Each row is a point on a landscape with many valleys, with its height.
A ball rolls from a point to the lowest of its 2 nearest points, and stops where none of them is lower. Distance is the straight distance between rows; heights are no part of it.
k425: 5	8	22	-12	19	-3	17	30	-26	3	12	-12	14	15	-8	0	27	6	6	-4	-6	-11	0	9	4	17	3	2	14	-44	12	3	18	8	-12	21	8  (h 49.6)
k918: -22	-15	-8	31	-17	-9	0	-24	5	-12	19	-6	5	-14	3	7	-29	-8	-15	-5	1	-2	15	-7	6	-25	-7	-1	-22	30	-2	13	2	-29	-16	-11	6  (h 41.3)
k730: 4	-10	2	-3	-9	-2	13	-9	-17	19	-24	18	-2	25	4	-8	7	-7	-22	4	9	-12	7	-3	1	-32	0	-19	-2	9	-13	-7	-3	-4	18	0	14  (h 14.7)
k365: -14	-3	7	24	-4	-22	-24	-4	7	-22	22	6	6	-21	-9	4	-10	4	30	-17	-18	16	-25	15	13	18	-29	-2	-26	-31	-25	20	13	2	-27	-4	-1  (h 14.9)
k949: 16	-3	-1	-11	6	1	10	-20	-1	4	-5	-8	2	38	-12	16	-39	-8	0	-17	14	-9	17	-11	-11	6	16	12	14	-9	37	-15	14	-6	29	16	-8  (h 42.3)
k867: -23	5	-1	-8	10	-7	-16	9	-15	-1	11	-17	10	-11	-14	3	-9	-2	-14	-26	-18	1	-20	19	-13	-4	-19	4	1	-2	-47	23	-7	-5	-38	-1	15  (h 48.4)
k283: -12	-6	-9	-8	-6	27	-15	22	-4	-13	15	-5	40	-8	-9	-28	10	17	-16	-11	15	5	-9	4	5	-8	-4	-17	-5	-13	15	-3	-3	11	-12	10	-6  (h 44.7)
k331: 19	4	-6	-21	17	-8	4	33	-16	-3	-1	-31	-20	19	-2	28	10	-7	5	-12	-14	-16	18	19	-4	4	27	26	38	-20	28	4	-2	8	6	23	6  (h 46.0)
k192: 5	32	-26	12	-11	5	-33	-11	9	-27	-1	-14	5	-37	6	-30	-4	7	-8	-8	-16	11	0	-8	24	-2	17	10	0	13	-7	-5	-16	-3	-11	8	-18  (h 43.8)
k625: -5	5	19	16	-9	-26	6	4	12	9	-25	23	-12	5	10	-4	23	-4	40	19	-3	15	-15	-11	20	5	-12	-19	-13	-1	-21	4	6	10	6	-28	0  (h 30.8)
k958: 0	-22	9	-7	-17	-5	14	-40	-9	9	-11	-4	-15	29	1	8	-8	-11	-19	-23	-14	-39	40	2	-17	-38	14	-2	-2	26	24	-17	17	-27	20	2	15  (h 34.8)
k959: 2	19	4	12	-11	-16	-8	-23	4	2	-33	2	-19	-3	17	1	18	-9	10	0	-22	-6	9	-1	12	4	16	13	-1	11	-13	-13	0	-2	17	-15	10  (h 70.2)
k692: -17	2	-8	12	14	-32	-6	7	-16	13	-6	0	3	-2	20	11	8	-4	1	13	-14	17	-3	-7	11	2	-13	-10	19	2	-40	16	-1	11	-13	-4	1  (h 65.4)
k974: 0	5	-30	-21	3	21	0	9	-4	-10	12	-3	28	3	13	1	-2	-3	-30	13	13	15	4	-15	-7	-20	18	-9	24	-4	34	-25	-18	15	20	21	-27  (h 42.1)
k529: 18	-32	2	49	12	-26	25	4	-10	15	4	14	-9	-2	-2	-16	1	-1	5	18	-1	9	1	-2	14	11	-11	-11	-37	-18	21	18	-1	-10	1	-12	15  (h 47.6)
k883: 20	-1	6	1	5	36	10	-2	-5	9	-4	13	19	24	-7	-35	-22	13	-22	-3	26	-15	-8	-7	4	-11	16	-12	-15	16	32	-13	2	-18	29	8	9  (h 17.3)
k277: 10	23	10	22	-14	5	-27	-7	19	-32	10	22	4	-31	-8	-27	13	15	36	-5	-11	9	-23	8	23	15	-5	5	-27	-12	-6	-2	-2	7	-6	-6	-1  (h 36.9)
k732: -6	-4	6	9	5	-3	-25	4	-2	-20	25	-3	5	-34	-13	-17	4	7	18	-16	-16	0	-12	24	-5	21	-18	-1	-30	-38	-5	8	0	-2	-19	4	-5  (h 10.4)
k258: 0	30	-7	-5	10	1	-16	5	12	-11	0	-3	-14	-34	-2	8	20	3	20	1	-27	8	-9	8	1	32	4	25	5	-1	-22	-4	-8	7	-15	3	-15  (h 68.7)
k767: -32	-7	19	-8	-17	-13	10	6	-17	21	-27	-14	11	24	10	4	9	-8	-9	-21	-2	-18	-4	17	5	-24	-19	-8	-2	7	-30	17	16	-13	-18	-13	29  (h 55.0)
k8: -13	42	-4	-18	3	4	-15	-25	-16	-13	8	3	5	6	21	-15	6	-4	-20	8	2	-9	23	-25	18	-13	45	-8	20	19	7	-25	12	0	13	22	-5  (h 57.3)
k113: 1	-23	-30	0	24	5	2	38	-12	4	19	-15	8	-31	-4	-6	11	0	-7	-1	-7	25	-2	16	-18	16	-6	2	0	-21	11	17	-16	22	-8	10	-23  (h 53.3)
k965: 37	4	6	15	18	-10	10	23	-30	5	-20	-37	-21	2	2	-19	10	-14	-9	-23	-19	-30	6	25	16	4	24	23	-13	-14	20	18	-4	-12	-5	-4	27  (h 24.5)
k422: -11	48	10	-16	-3	6	-14	-33	-3	-22	7	-15	6	6	9	-16	-12	-3	-11	-18	-2	-16	15	-9	24	1	49	10	11	20	18	-26	28	-20	2	16	10  (h 58.2)
k869: -17	-1	12	-26	11	-15	26	4	4	3	17	13	8	32	-2	51	1	-6	17	7	22	6	21	-14	-9	8	3	-14	27	-27	30	-11	31	12	7	17	-12  (h 19.4)
k899: -12	32	-25	-1	-7	-11	-18	-11	10	-28	5	-23	5	-24	9	2	-8	-4	-5	-8	-14	19	14	-2	12	7	18	15	13	-7	-3	-9	2	-4	-20	11	-17  (h 42.6)
k154: -13	-24	-7	-13	12	18	7	24	-1	-6	20	-5	-1	-22	-26	-7	15	4	1	-12	-4	8	-10	20	-41	21	-10	11	-11	-12	7	15	-13	8	-22	9	-8  (h 52.2)
k953: -10	6	21	-22	-2	9	6	1	-24	-4	-6	-22	9	25	-3	6	7	8	-15	-26	-1	-30	13	18	0	-8	25	11	11	-4	3	0	5	-12	-20	19	28  (h 39.9)
k90: 9	45	8	1	6	-24	-16	2	9	-15	1	10	16	5	8	-3	-11	11	36	10	0	24	-7	-7	45	17	2	-4	15	-37	11	-7	33	9	8	18	-8  (h 61.8)
k872: -23	19	-2	10	-33	-1	-25	-2	13	-37	23	-6	26	-13	-10	-14	-16	15	12	-20	19	11	-9	-4	25	-11	-18	-23	-5	-7	-7	-6	11	-1	-15	5	-16  (h 22.4)
k592: -29	-23	-5	-2	-3	-15	9	0	22	-16	46	8	1	-33	-16	30	-7	3	20	-14	0	17	2	4	-12	20	-18	-8	1	-23	0	8	19	-1	-32	-8	-24  (h 3.0)
k710: 1	18	-2	-13	-8	41	-10	-5	7	-19	9	14	14	-8	0	-41	-1	13	-13	0	16	-5	7	-10	5	-8	33	-12	-7	25	35	-28	-5	-1	23	12	-1  (h 55.8)
k530: -14	-21	8	-15	-4	6	5	24	-14	-10	27	-21	31	18	-16	7	-8	27	-9	-29	15	-3	-4	28	-13	6	-20	-8	5	-42	14	-2	19	-11	-38	20	2  (h 43.7)
k411: -8	11	-2	0	-12	23	-7	-24	13	-14	3	-3	-12	-21	2	2	-5	1	-6	-1	-5	-15	10	-9	-17	5	13	16	-1	30	-5	-1	-14	-13	-3	-9	-6  (h 44.3)
k630: 17	-4	1	16	19	-14	8	10	-16	9	-8	-16	1	-12	-3	-11	11	-12	-13	-5	-17	-6	1	18	10	11	13	14	-19	-11	5	14	-4	-9	-10	-3	11  (h 20.7)
k161: 1	15	-3	-1	-26	-30	-10	-49	10	-3	-29	0	-34	9	18	7	-7	-20	10	0	-29	-5	27	-10	1	-21	14	18	5	14	-4	-29	9	-8	28	-22	0  (h 71.0)
k995: -19	9	7	-16	-18	-6	-6	10	-15	-3	-27	-15	8	29	-1	20	8	5	-2	-21	2	0	-15	27	-9	-11	-8	3	17	-15	-27	10	11	-2	-21	4	22  (h 57.5)
k204: -5	2	5	-21	-8	-5	3	9	-3	12	-40	-9	-21	12	4	4	30	-13	15	-1	-11	-1	-6	12	-7	5	-7	9	13	2	-36	5	-5	3	3	-20	10  (h 23.6)
k458: -20	-2	0	4	-23	16	1	-17	15	-14	13	-9	11	-13	-6	13	-12	3	-9	-11	9	-9	0	-1	-19	-9	-4	8	-13	25	-12	13	-2	-24	-21	-5	-5  (h 43.0)
k923: 12	-14	-31	10	0	10	-14	-15	10	-3	-5	-22	-22	-38	10	5	-26	-8	-27	2	-22	16	13	-3	-18	0	3	32	6	34	-6	13	-32	-10	0	-5	-14  (h 47.9)
k688: -21	-10	8	-10	-2	-17	22	8	-1	17	-12	6	17	35	-5	44	-3	-1	10	0	18	10	-5	5	-14	-5	-20	-12	15	-24	-8	10	13	7	-8	0	9  (h 31.9)
k671: -5	-6	-13	-29	-16	-5	0	17	-4	13	-41	-16	-16	22	2	36	15	-26	0	-6	-8	-2	-2	12	-29	-13	-10	17	31	-1	-23	4	-13	13	12	-5	-6  (h 17.7)
k464: -8	3	13	-14	-10	45	4	-8	18	-15	20	22	12	-21	-11	-28	12	20	-5	4	18	-23	12	-12	-10	-3	30	1	-18	36	24	-15	-14	-16	2	-3	-8  (h 55.1)
k33: -5	20	18	2	-14	13	0	10	19	-16	11	23	21	25	-12	-9	-8	23	23	-1	34	11	-21	4	8	2	-15	-20	-7	-16	13	-11	10	4	-3	8	-3  (h 27.0)
k123: 37	-13	15	4	5	-14	23	22	-30	22	-32	-38	-30	24	4	-15	13	-10	5	-29	-15	-27	-7	16	11	-4	0	16	-7	-22	16	5	10	-17	7	-23	42  (h 28.5)
k993: 13	22	-42	-6	-3	6	-15	5	16	1	-26	5	-7	-9	16	22	-4	-6	-8	29	-1	27	-2	-10	-3	-4	-17	16	24	9	-18	-2	-29	19	14	1	-19  (h 15.5)
k219: 18	9	5	-22	9	17	20	28	-12	9	-13	-12	11	34	-6	6	9	4	-15	-5	21	-9	-19	13	-16	2	7	3	21	-26	13	-2	-7	7	5	13	12  (h 52.8)
k609: -4	-7	9	-16	-1	4	5	8	-18	-8	5	-33	26	32	-10	16	-16	17	-18	-34	6	-21	3	23	-2	-4	7	6	16	-26	13	2	3	-18	-31	21	10  (h 41.9)
k575: -5	-7	-26	22	13	-12	-22	20	1	-4	23	-6	15	-49	1	-26	-11	12	13	-5	-13	33	-9	-6	15	6	-13	-13	-5	-16	-7	11	-11	26	-5	2	-24  (h 1.5)
k270: -23	-7	13	0	2	-31	14	-26	15	-8	34	12	-11	-17	12	41	6	-13	25	6	-7	9	27	-22	15	22	7	-4	13	-14	-4	-8	37	-7	-26	-7	-13  (h 12.2)
k912: 9	-2	13	-1	-19	21	9	-19	27	12	-16	36	12	26	-18	2	-18	-1	11	11	37	-10	-1	-10	-25	-15	-5	-7	-15	16	32	-7	9	-7	35	-17	-4  (h 24.3)
k581: -18	31	-1	-16	-11	30	-14	-21	1	-15	10	12	16	4	11	-21	4	7	-19	1	16	-20	9	-22	19	-24	30	-10	0	35	4	-27	2	-17	13	10	-1  (h 56.5)
k245: 32	5	-16	-16	16	-1	1	21	-4	-11	11	-28	-4	9	-11	23	-12	14	12	-20	-4	10	13	20	-11	17	17	23	22	-27	41	-3	-1	7	4	21	-10  (h 44.6)
k568: 23	-21	26	1	-21	-10	24	-21	-5	22	-31	6	-27	36	-9	-19	7	-11	6	-9	-6	-22	6	9	-11	-20	6	-1	-23	8	22	-11	15	-22	32	-24	17  (h 41.8)
k930: -31	-14	31	-6	4	-4	7	20	-14	24	-6	-1	8	7	0	-8	33	-2	1	-7	-3	-29	-19	15	-2	-9	-15	-11	-10	15	-44	15	5	-9	-24	-18	27  (h 52.7)
k468: 22	-35	-49	12	14	-5	-3	19	-16	27	-14	7	-8	-2	11	9	-15	-25	-34	22	4	19	-3	2	-27	-11	-17	-8	5	7	-8	19	-37	10	11	0	-10  (h 35.5)
k288: 15	-15	16	5	-3	6	26	19	-24	20	-36	-10	-18	12	-1	-20	27	-17	-3	-6	1	-16	-9	10	0	-6	-1	1	-12	-6	-2	16	6	-13	1	-16	29  (h 33.0)
k97: 31	-13	-49	-5	3	-1	-16	8	-13	18	-16	16	-11	-13	19	2	-12	-23	-38	35	5	9	3	-9	-10	-13	-12	-7	19	16	-21	-6	-28	17	21	3	-20  (h 33.2)
k149: -4	10	-7	19	15	-32	-7	15	-11	5	14	15	10	-14	18	-1	11	2	18	30	-15	27	-11	-21	36	15	-20	-15	16	-14	-26	19	5	16	3	0	-8  (h 64.0)
k905: -21	-9	0	0	-15	2	2	-16	6	13	-16	12	-3	8	10	9	1	-2	-8	7	12	-9	1	-13	-3	-20	-15	-18	0	29	-30	5	-4	-6	-2	-18	4  (h 20.4)
k769: 7	-2	1	4	1	-8	15	-19	-2	4	10	-8	-1	14	-3	6	-14	-2	3	-5	2	-4	22	1	7	6	23	8	-5	-7	38	-4	7	-13	8	6	8  (h 40.9)
k9: 7	-24	18	43	-1	-21	24	-16	6	11	-3	24	-13	-13	-2	-5	5	-5	30	19	-5	-1	-5	-3	6	11	-3	8	-32	-7	1	7	5	-11	14	-35	18  (h 45.8)
k861: -10	17	9	-15	-11	6	9	8	18	0	-9	12	24	37	-8	29	-12	5	10	0	33	6	-24	-5	-12	-11	-18	-12	6	-17	8	-11	11	8	5	5	-3  (h 28.4)
k536: 21	0	23	8	-2	11	9	-31	-11	6	-15	-21	4	31	-9	-12	-31	8	-3	-36	3	-36	2	9	3	-7	31	9	-14	11	25	-9	12	-38	11	5	26  (h 38.5)
k714: 24	-2	-9	-17	15	13	-13	-5	13	28	-38	-7	-41	-31	16	-1	9	-17	-14	19	-27	-1	2	4	-16	9	-11	22	15	35	-31	8	-20	12	19	-16	11  (h 18.4)
k362: -12	-5	4	25	-17	-9	-21	-1	6	-25	23	1	31	-12	-7	-13	-19	15	19	-17	1	8	-10	5	32	2	-23	-19	-29	-31	-2	12	12	-7	-21	-2	2  (h 19.2)
k152: 22	10	-9	-24	0	18	14	-4	15	-18	3	-12	2	17	-18	8	-23	7	12	-15	16	1	2	9	-25	22	19	17	13	-10	41	-8	7	-4	17	22	-5  (h 43.4)
k501: -23	-10	4	9	12	-19	-1	-8	26	-7	46	10	-7	-42	4	29	-13	-10	21	11	-15	21	7	-23	8	29	-13	-8	5	-7	-13	4	14	4	-25	-10	-23  (h 7.5)
k145: -9	9	0	3	6	14	-30	-16	9	-13	15	1	-10	-29	15	-20	-2	9	-16	24	-4	7	9	-33	24	-2	-10	-14	7	43	-19	0	-13	12	-5	-6	-10  (h 28.1)
k724: -1	1	-9	-30	10	24	6	1	-8	1	19	-6	28	30	2	7	-17	-2	-33	2	22	-12	-2	-14	-9	-20	19	-12	18	-2	41	-27	11	-4	20	24	-16  (h 40.8)
k165: 12	29	11	-4	4	14	-15	20	11	-9	0	26	0	-15	8	-18	31	12	21	25	9	9	-16	-22	29	14	-2	-12	10	7	-20	-2	-11	28	-1	-5	-18  (h 23.3)
k893: 21	-9	10	-20	-8	21	17	-3	-22	22	-28	11	-16	35	5	-27	17	-15	-27	-5	5	-33	-1	8	-4	-42	14	-17	2	15	10	-19	10	-15	27	4	21  (h 8.2)
k570: -22	-6	23	-10	13	3	-10	25	-13	8	1	0	1	-8	-18	-1	15	4	2	-19	-9	-13	-34	25	-17	9	-22	-1	-5	-3	-51	24	-2	1	-35	-10	24  (h 50.4)
k802: 33	-5	10	-9	9	20	14	1	-22	20	-13	4	5	44	-1	-16	-9	-8	-32	1	24	-24	-10	-11	-4	-23	15	-14	5	0	21	-22	1	-8	36	17	12  (h 13.7)
k717: -12	4	-4	-18	-7	1	-6	-10	4	2	-21	-18	-13	-3	9	36	1	-19	-12	-1	-4	-2	11	-9	-27	-4	-9	12	25	13	-29	0	-9	6	-5	0	-13  (h 12.3)
k707: -16	-32	-12	13	6	-32	12	-17	-1	19	4	4	-23	2	2	39	-5	-16	4	16	-12	10	23	-12	-17	8	-16	-1	2	2	-2	7	3	6	6	-7	-6  (h 16.9)
k325: 15	0	-50	7	5	4	-15	27	18	-9	-1	-4	-4	-34	-1	8	-8	16	12	10	-3	50	-13	23	-12	12	-19	17	-5	-11	-4	4	-19	18	5	11	-29  (h 9.0)
k979: -7	20	-8	15	-13	-18	-9	-9	14	-25	-2	-10	8	-6	-4	10	-12	0	14	-8	-6	18	-1	9	4	7	-2	10	-7	-12	-1	10	3	-13	-21	7	1  (h 41.0)
k815: 9	-18	3	-8	-12	4	7	-20	15	26	-18	39	-4	39	-19	13	-12	-10	-8	16	24	-8	13	-18	-20	-27	-5	-11	-4	10	30	-28	16	8	39	-2	-16  (h 26.4)
k482: 14	5	24	-1	-8	31	18	-3	20	6	-14	21	6	18	-22	-13	1	11	20	1	27	-15	-18	10	-22	3	3	3	-28	8	28	-4	7	-11	19	-7	11  (h 22.0)
k502: 10	-16	35	20	-11	-16	32	-11	5	16	-20	7	-13	16	-5	-9	11	-6	21	3	-7	-13	-1	8	7	1	3	-3	-35	-10	12	2	14	-20	18	-31	28  (h 43.9)
k525: -5	-15	-9	15	5	10	-13	6	2	-14	23	-2	14	-44	-12	-27	1	10	6	-12	-13	5	0	-1	1	13	3	-7	-25	-9	13	5	-8	13	-9	0	-11  (h 6.2)
k190: -7	-14	-19	11	11	-6	10	9	7	7	-3	10	-6	-11	-3	20	-8	-5	6	16	-1	26	2	-4	-14	10	-11	10	2	-4	-9	15	-12	9	1	-1	-14  (h 12.4)
k863: 9	33	4	16	-4	-10	-25	3	4	-25	-9	5	8	-5	-6	-16	2	11	21	-6	-8	12	-15	23	20	18	1	13	-10	-29	-5	5	0	-4	-12	15	11  (h 39.0)
k45: 3	18	-3	12	27	-27	-27	16	-2	-7	11	-9	-5	-38	6	4	13	-3	17	-1	-42	12	-12	20	16	29	-8	26	-1	-22	-39	7	2	9	-24	-2	-4  (h 67.9)
k367: -6	30	0	0	-24	12	-19	8	15	-28	14	5	32	6	-10	-23	-14	26	12	-14	31	25	-27	-3	22	-9	-4	-26	8	-13	13	-17	8	18	1	15	-10  (h 24.9)
k593: -2	39	14	-26	-4	14	-14	-18	-3	-18	-6	-12	19	29	-1	-12	-21	10	-4	-26	11	-17	-9	6	13	2	26	6	7	3	3	-15	27	-17	2	26	14  (h 59.0)
k432: -22	-24	-11	-4	15	-11	14	19	8	-4	26	6	10	-11	-12	26	-6	2	7	8	7	32	-9	3	-20	21	-25	-8	3	-17	-2	20	3	11	-17	8	-17  (h 7.8)
k142: 9	-5	17	-16	12	-11	15	25	-11	0	-7	-31	-9	18	-11	26	19	-2	18	-20	-8	-8	5	28	-10	18	3	18	17	-33	8	11	9	6	-14	14	11  (h 47.8)
k358: 20	45	21	0	20	-18	-4	4	-11	1	0	-8	17	22	4	-19	-16	18	34	-14	-3	6	-22	-6	42	27	10	-5	10	-35	6	-15	41	-2	9	18	1  (h 60.9)
k941: 17	-1	25	-1	-2	27	16	-9	14	0	13	14	16	9	-21	-33	-14	15	9	-2	22	-11	-4	3	2	17	19	-9	-29	2	37	-9	9	-18	12	-2	9  (h 19.9)
k315: 7	-7	-31	12	12	3	-21	15	25	-3	14	3	-7	-55	-4	-7	-20	13	16	2	-14	43	-14	-4	-6	18	-24	5	1	5	-10	3	-23	24	0	-4	-24  (h 5.8)
k725: -11	3	28	17	-6	10	-26	-21	19	-9	22	10	-1	-25	11	-16	-2	12	2	5	4	-10	-6	-30	28	-4	-20	-10	-13	49	-32	-2	-3	9	-12	-23	-2  (h 28.2)
k397: 11	-35	-36	28	17	-24	5	-7	-18	23	5	-4	-13	-7	13	1	-27	-17	-26	13	-5	29	12	-2	-20	-15	-6	-5	-10	15	2	27	-29	-6	5	-2	-9  (h 37.7)
k990: 31	8	-58	-1	3	7	-9	18	9	-4	-21	-10	-10	-20	8	24	-8	-1	-10	11	-7	33	-1	23	-17	2	-6	21	5	6	-5	7	-36	8	13	10	-22  (h 12.1)
k299: 38	2	-25	14	-4	-9	-16	2	-19	14	-27	9	-24	-15	24	-31	7	-16	-19	35	-8	2	5	-5	20	-19	7	-14	4	25	-36	4	-21	7	13	1	4  (h 27.1)
k677: 8	9	-14	14	36	-34	-13	19	-16	21	-3	-9	-9	-27	19	6	-2	-10	3	12	-30	21	-6	4	20	16	-9	8	11	-7	-38	23	-5	7	-12	-6	11  (h 66.8)
k264: -14	-12	14	-7	-13	38	-8	3	17	-17	27	19	13	-34	-21	-28	16	20	7	-9	14	-22	-6	-6	-8	8	-1	0	-30	23	8	-9	-10	5	-10	-13	-12  (h 54.3)
k81: -27	-26	-15	-1	3	7	10	3	21	0	36	-18	-4	-35	-10	18	-24	-3	-9	-6	-3	19	8	-11	-32	16	-12	7	-1	11	-3	10	-6	-2	-20	-10	-14  (h 50.1)
k803: 9	5	2	-18	8	21	-22	1	19	10	-26	-2	-27	-24	10	-5	-6	0	-16	13	-10	2	-15	-8	-12	3	-14	7	25	36	-42	14	-27	15	-4	-14	7  (h 20.8)
k591: 25	-30	2	9	-4	2	32	-16	-4	30	-4	33	-27	28	-19	-6	1	-14	-7	13	14	-15	23	-9	-19	-17	-4	-14	-15	3	32	-13	3	-2	37	-3	-5  (h 28.6)
k176: 5	34	21	-22	16	9	-2	4	-10	-1	0	-15	18	39	-7	-17	-6	20	8	-18	9	-10	-19	7	19	17	18	-4	9	-24	-1	-14	34	-7	1	23	12  (h 59.9)
k103: 19	7	-18	28	-5	5	-20	-37	16	-8	-20	-7	-29	-35	22	-2	-19	-10	-12	15	-26	2	8	-15	2	-1	7	27	-1	39	-18	1	-21	-7	7	-20	4  (h 46.6)
k853: -20	-24	5	-9	5	-45	16	-5	-12	23	-5	-7	-31	19	17	32	20	-19	17	10	-26	6	22	-2	-3	7	-12	-4	11	-13	-8	-6	18	13	9	-14	1  (h 21.7)
k441: 13	4	5	-16	24	6	15	33	-37	8	2	-21	15	21	3	-2	30	-8	-23	3	9	-15	-2	8	5	-5	9	-1	26	-29	12	7	-2	4	-6	16	8  (h 51.3)
k851: -23	-2	-20	-14	-2	31	-2	21	6	-16	23	-8	44	-2	1	0	7	16	-18	11	27	7	-11	-16	-4	-19	5	-24	12	-5	27	-18	-11	18	-4	14	-21  (h 43.3)
k413: -1	-7	10	-3	-12	38	1	16	15	-14	20	25	15	-5	-22	-22	14	20	8	-3	25	1	-32	8	-13	-4	-9	-9	-17	5	2	-1	-19	10	-3	-3	-7  (h 53.4)
k55: -8	-22	-19	6	15	-7	-1	-12	11	7	22	-16	-19	-33	8	23	-38	-10	-22	1	-13	22	18	-15	-29	1	-15	8	12	22	-8	15	-21	-3	-10	-11	-7  (h 49.1)
k473: 2	-6	14	-1	-11	-3	16	9	-10	20	-32	0	-30	-2	14	-20	34	-20	8	6	-19	-10	-14	2	5	4	-3	0	-12	13	-27	10	-4	-2	5	-32	19  (h 28.7)
k84: -12	17	-3	-27	8	21	-21	-6	23	-5	-16	-18	-23	-16	14	26	-15	-6	-30	9	-7	9	2	-15	-22	-4	-21	11	37	32	-39	10	-14	15	-9	-4	-13  (h 16.6)
k786: -21	-8	7	-20	4	2	12	2	-11	-10	16	-5	6	14	-10	15	18	1	-5	-4	7	-12	16	9	-13	8	8	5	9	-5	6	4	7	0	-24	14	7  (h 37.6)
k729: -15	7	5	-6	-2	9	-13	17	-13	-12	7	-7	30	5	-10	-15	9	4	-11	-19	2	-12	-14	14	5	-8	-11	-2	-7	-12	-21	12	-1	-4	-26	8	10  (h 46.4)
k184: -7	-34	5	44	10	-13	4	1	-10	5	31	12	15	-14	-4	-26	-6	3	-9	3	-6	2	4	-2	23	-1	-10	-21	-42	-4	10	19	-3	-8	-9	-13	13  (h 49.2)
k976: 12	35	-13	-6	2	9	-8	21	10	-2	-22	16	-5	-6	14	2	21	4	11	23	2	15	-13	-5	6	11	-8	5	25	2	-25	1	-22	25	7	5	-10  (h 19.5)
k269: -15	-28	-4	-21	9	17	17	10	12	1	23	-10	-5	-12	-18	25	0	-4	-5	-5	6	0	3	9	-50	16	-2	17	14	5	-2	13	-16	4	-17	3	-8  (h 51.2)
k643: 9	18	-13	34	-14	-5	-21	-30	18	-19	-11	2	-3	-29	13	-18	-14	-4	5	17	-13	10	3	-11	23	3	16	13	-16	25	-7	-1	-22	-11	0	-12	-5  (h 45.2)
k284: -10	-34	-26	33	2	-23	-3	-19	-14	4	22	-10	3	-10	9	-3	-36	-8	-25	0	-6	17	16	-7	0	-20	-3	-11	-23	16	9	25	-15	-20	-14	-5	3  (h 39.7)
k281: -7	-19	-2	-5	-12	-33	9	-33	-9	14	-1	0	-28	36	-4	18	-9	-9	-3	-8	-20	-17	40	-9	-8	-27	12	-7	7	2	21	-22	22	1	20	2	-3  (h 32.6)
k513: -14	-8	23	-8	0	-26	23	-14	10	6	14	18	-11	12	1	37	3	-10	28	4	11	-3	28	-13	1	20	6	-2	9	-18	26	-10	36	2	0	0	-7  (h 16.2)
k978: 10	16	-5	-12	-1	3	0	26	-10	-3	-28	-13	-4	16	-10	5	15	3	0	-15	0	1	-28	41	-21	0	-5	25	11	-19	-15	11	-1	-4	-13	7	13  (h 56.0)
k278: -10	-4	2	-14	0	15	8	10	-5	-9	23	-6	22	18	-1	-1	-9	9	-15	-6	18	-3	19	-4	2	-3	22	-4	1	-8	31	-10	7	-8	0	18	-1  (h 39.4)
k670: -14	-10	25	9	-2	4	0	-1	8	16	7	27	-1	-7	1	-6	11	10	11	8	9	-14	-9	-15	13	-3	-23	-20	-15	32	-33	10	-6	4	-12	-24	7  (h 24.8)
k252: -6	-17	1	-9	13	-10	18	18	-15	3	9	-4	13	23	0	33	10	-5	-2	8	10	11	9	1	-17	3	3	-1	19	-25	12	14	-4	12	-9	15	-8  (h 35.2)
k782: -15	-24	1	3	-15	28	2	21	3	-7	12	18	33	10	-12	-9	5	21	-9	-4	31	-8	-33	13	-5	-26	-26	-10	-18	15	-7	11	-19	3	-5	0	8  (h 52.3)
k573: 5	-16	17	26	16	-21	15	-9	-23	6	9	-13	-14	1	2	-19	19	-7	-6	3	-18	-20	12	0	13	1	19	7	-23	-9	16	2	8	-14	-8	-4	27  (h 16.8)
k698: 12	-19	-4	-1	-8	-19	16	-22	-2	16	-13	17	-37	17	-10	3	-1	-14	2	6	-9	-12	33	-1	-15	-16	14	6	-4	1	30	-23	11	7	41	-2	-5  (h 30.6)
k424: 10	21	20	31	-12	-17	-12	-6	21	-11	-16	28	-7	-14	-2	-12	5	8	47	10	-5	14	-22	-1	36	12	-12	-5	-19	-6	-19	7	2	9	2	-13	4  (h 34.4)
k246: -23	3	-2	-25	-5	-7	18	1	8	1	15	8	25	35	2	52	-6	-8	-13	22	31	-2	18	-22	-21	-15	-14	-18	27	-12	21	-19	13	15	10	11	-26  (h 22.5)
k379: 2	-23	18	-7	-3	-2	19	-23	-16	7	6	-21	4	36	-2	12	-25	5	-15	-33	3	-42	27	8	-11	-19	26	4	1	15	32	-11	17	-30	5	12	28  (h 36.7)
k820: 29	19	9	-24	1	26	13	26	9	1	-29	-2	-14	21	-18	4	21	7	10	-9	14	-9	-26	36	-29	9	0	23	9	-23	4	-7	-5	8	10	15	12  (h 54.4)
k798: -6	-29	-1	27	-4	4	1	13	-9	11	16	11	27	0	-7	-22	-7	5	-19	1	19	2	-15	2	16	-18	-22	-23	-29	10	-6	19	-15	-6	-10	-9	14  (h 50.7)
k812: -29	0	5	-24	-7	11	10	9	9	6	3	11	27	26	3	36	9	-1	-1	17	32	-4	-12	-15	-17	-24	-19	-20	19	3	-9	-15	2	14	0	1	-14  (h 25.5)
k194: -3	33	-12	11	3	-32	-8	8	-5	-9	6	14	15	2	20	10	-2	9	27	29	-3	37	1	-18	43	11	-6	-14	21	-31	5	8	8	16	6	13	-17  (h 62.8)
k449: -6	33	10	-2	-1	21	-22	-5	16	-20	16	13	1	-23	15	-25	18	17	5	19	6	8	6	-34	30	12	8	-10	11	24	-6	-14	-11	14	5	-2	-25  (h 25.9)
k65: 13	40	1	3	-7	5	-9	-9	23	-15	-29	6	-15	-22	2	-3	16	6	24	6	-13	1	-6	0	8	19	12	27	2	10	-16	-6	-10	4	4	-9	0  (h 69.4)
k463: 38	3	-26	4	9	0	-4	2	-16	21	-37	-9	-44	-28	24	-12	15	-16	-17	24	-22	-5	12	8	10	1	10	14	6	24	-29	-3	-20	9	21	-7	1  (h 22.8)
k816: -24	-12	23	-4	2	-26	19	3	-2	23	-13	16	-23	18	13	13	34	-10	26	19	-8	2	1	-12	4	1	-16	-22	-8	-4	-12	1	19	13	9	-22	-4  (h 26.5)
k101: -7	-16	-1	23	7	10	-10	-18	1	-8	35	4	-1	-44	1	-35	9	6	-8	7	-19	-4	14	-21	21	10	19	-2	-24	15	14	-6	-11	-3	-3	-13	-7  (h 9.9)
k492: 16	-16	38	-3	-18	13	22	-33	4	23	-20	-7	-3	37	-11	-4	-26	-3	5	-24	3	-37	5	7	-13	-12	11	3	-20	18	26	-11	24	-31	30	-10	20  (h 40.0)
k470: -8	-11	22	25	11	-7	4	-23	-11	-7	27	6	-15	-19	9	-13	23	2	-4	14	-19	-23	18	-13	17	14	29	8	-27	10	6	-10	9	-8	-12	-14	12  (h 13.3)
k317: 30	3	-34	13	-15	4	-17	-22	-14	12	-25	28	-15	3	16	-22	-7	-16	-35	33	2	4	7	-20	4	-29	0	-14	9	22	-12	-13	-25	12	21	8	-18  (h 30.7)

Call two points neighbours if one is among the 2 nearest of the other. Go from one point of each pair to the other, from neighbour to neighbour, staying as low as possible. Name the highest point that can't be avoided.
k893 / k714 -> k288
k575 / k592 -> k861
k717 / k714 -> k803
k575 / k893 -> k725

Where does a ball stop that starts at each point below?
k269 -> k592
k8 -> k893
k530 -> k592
k959 -> k893
k529 -> k893
k161 -> k893
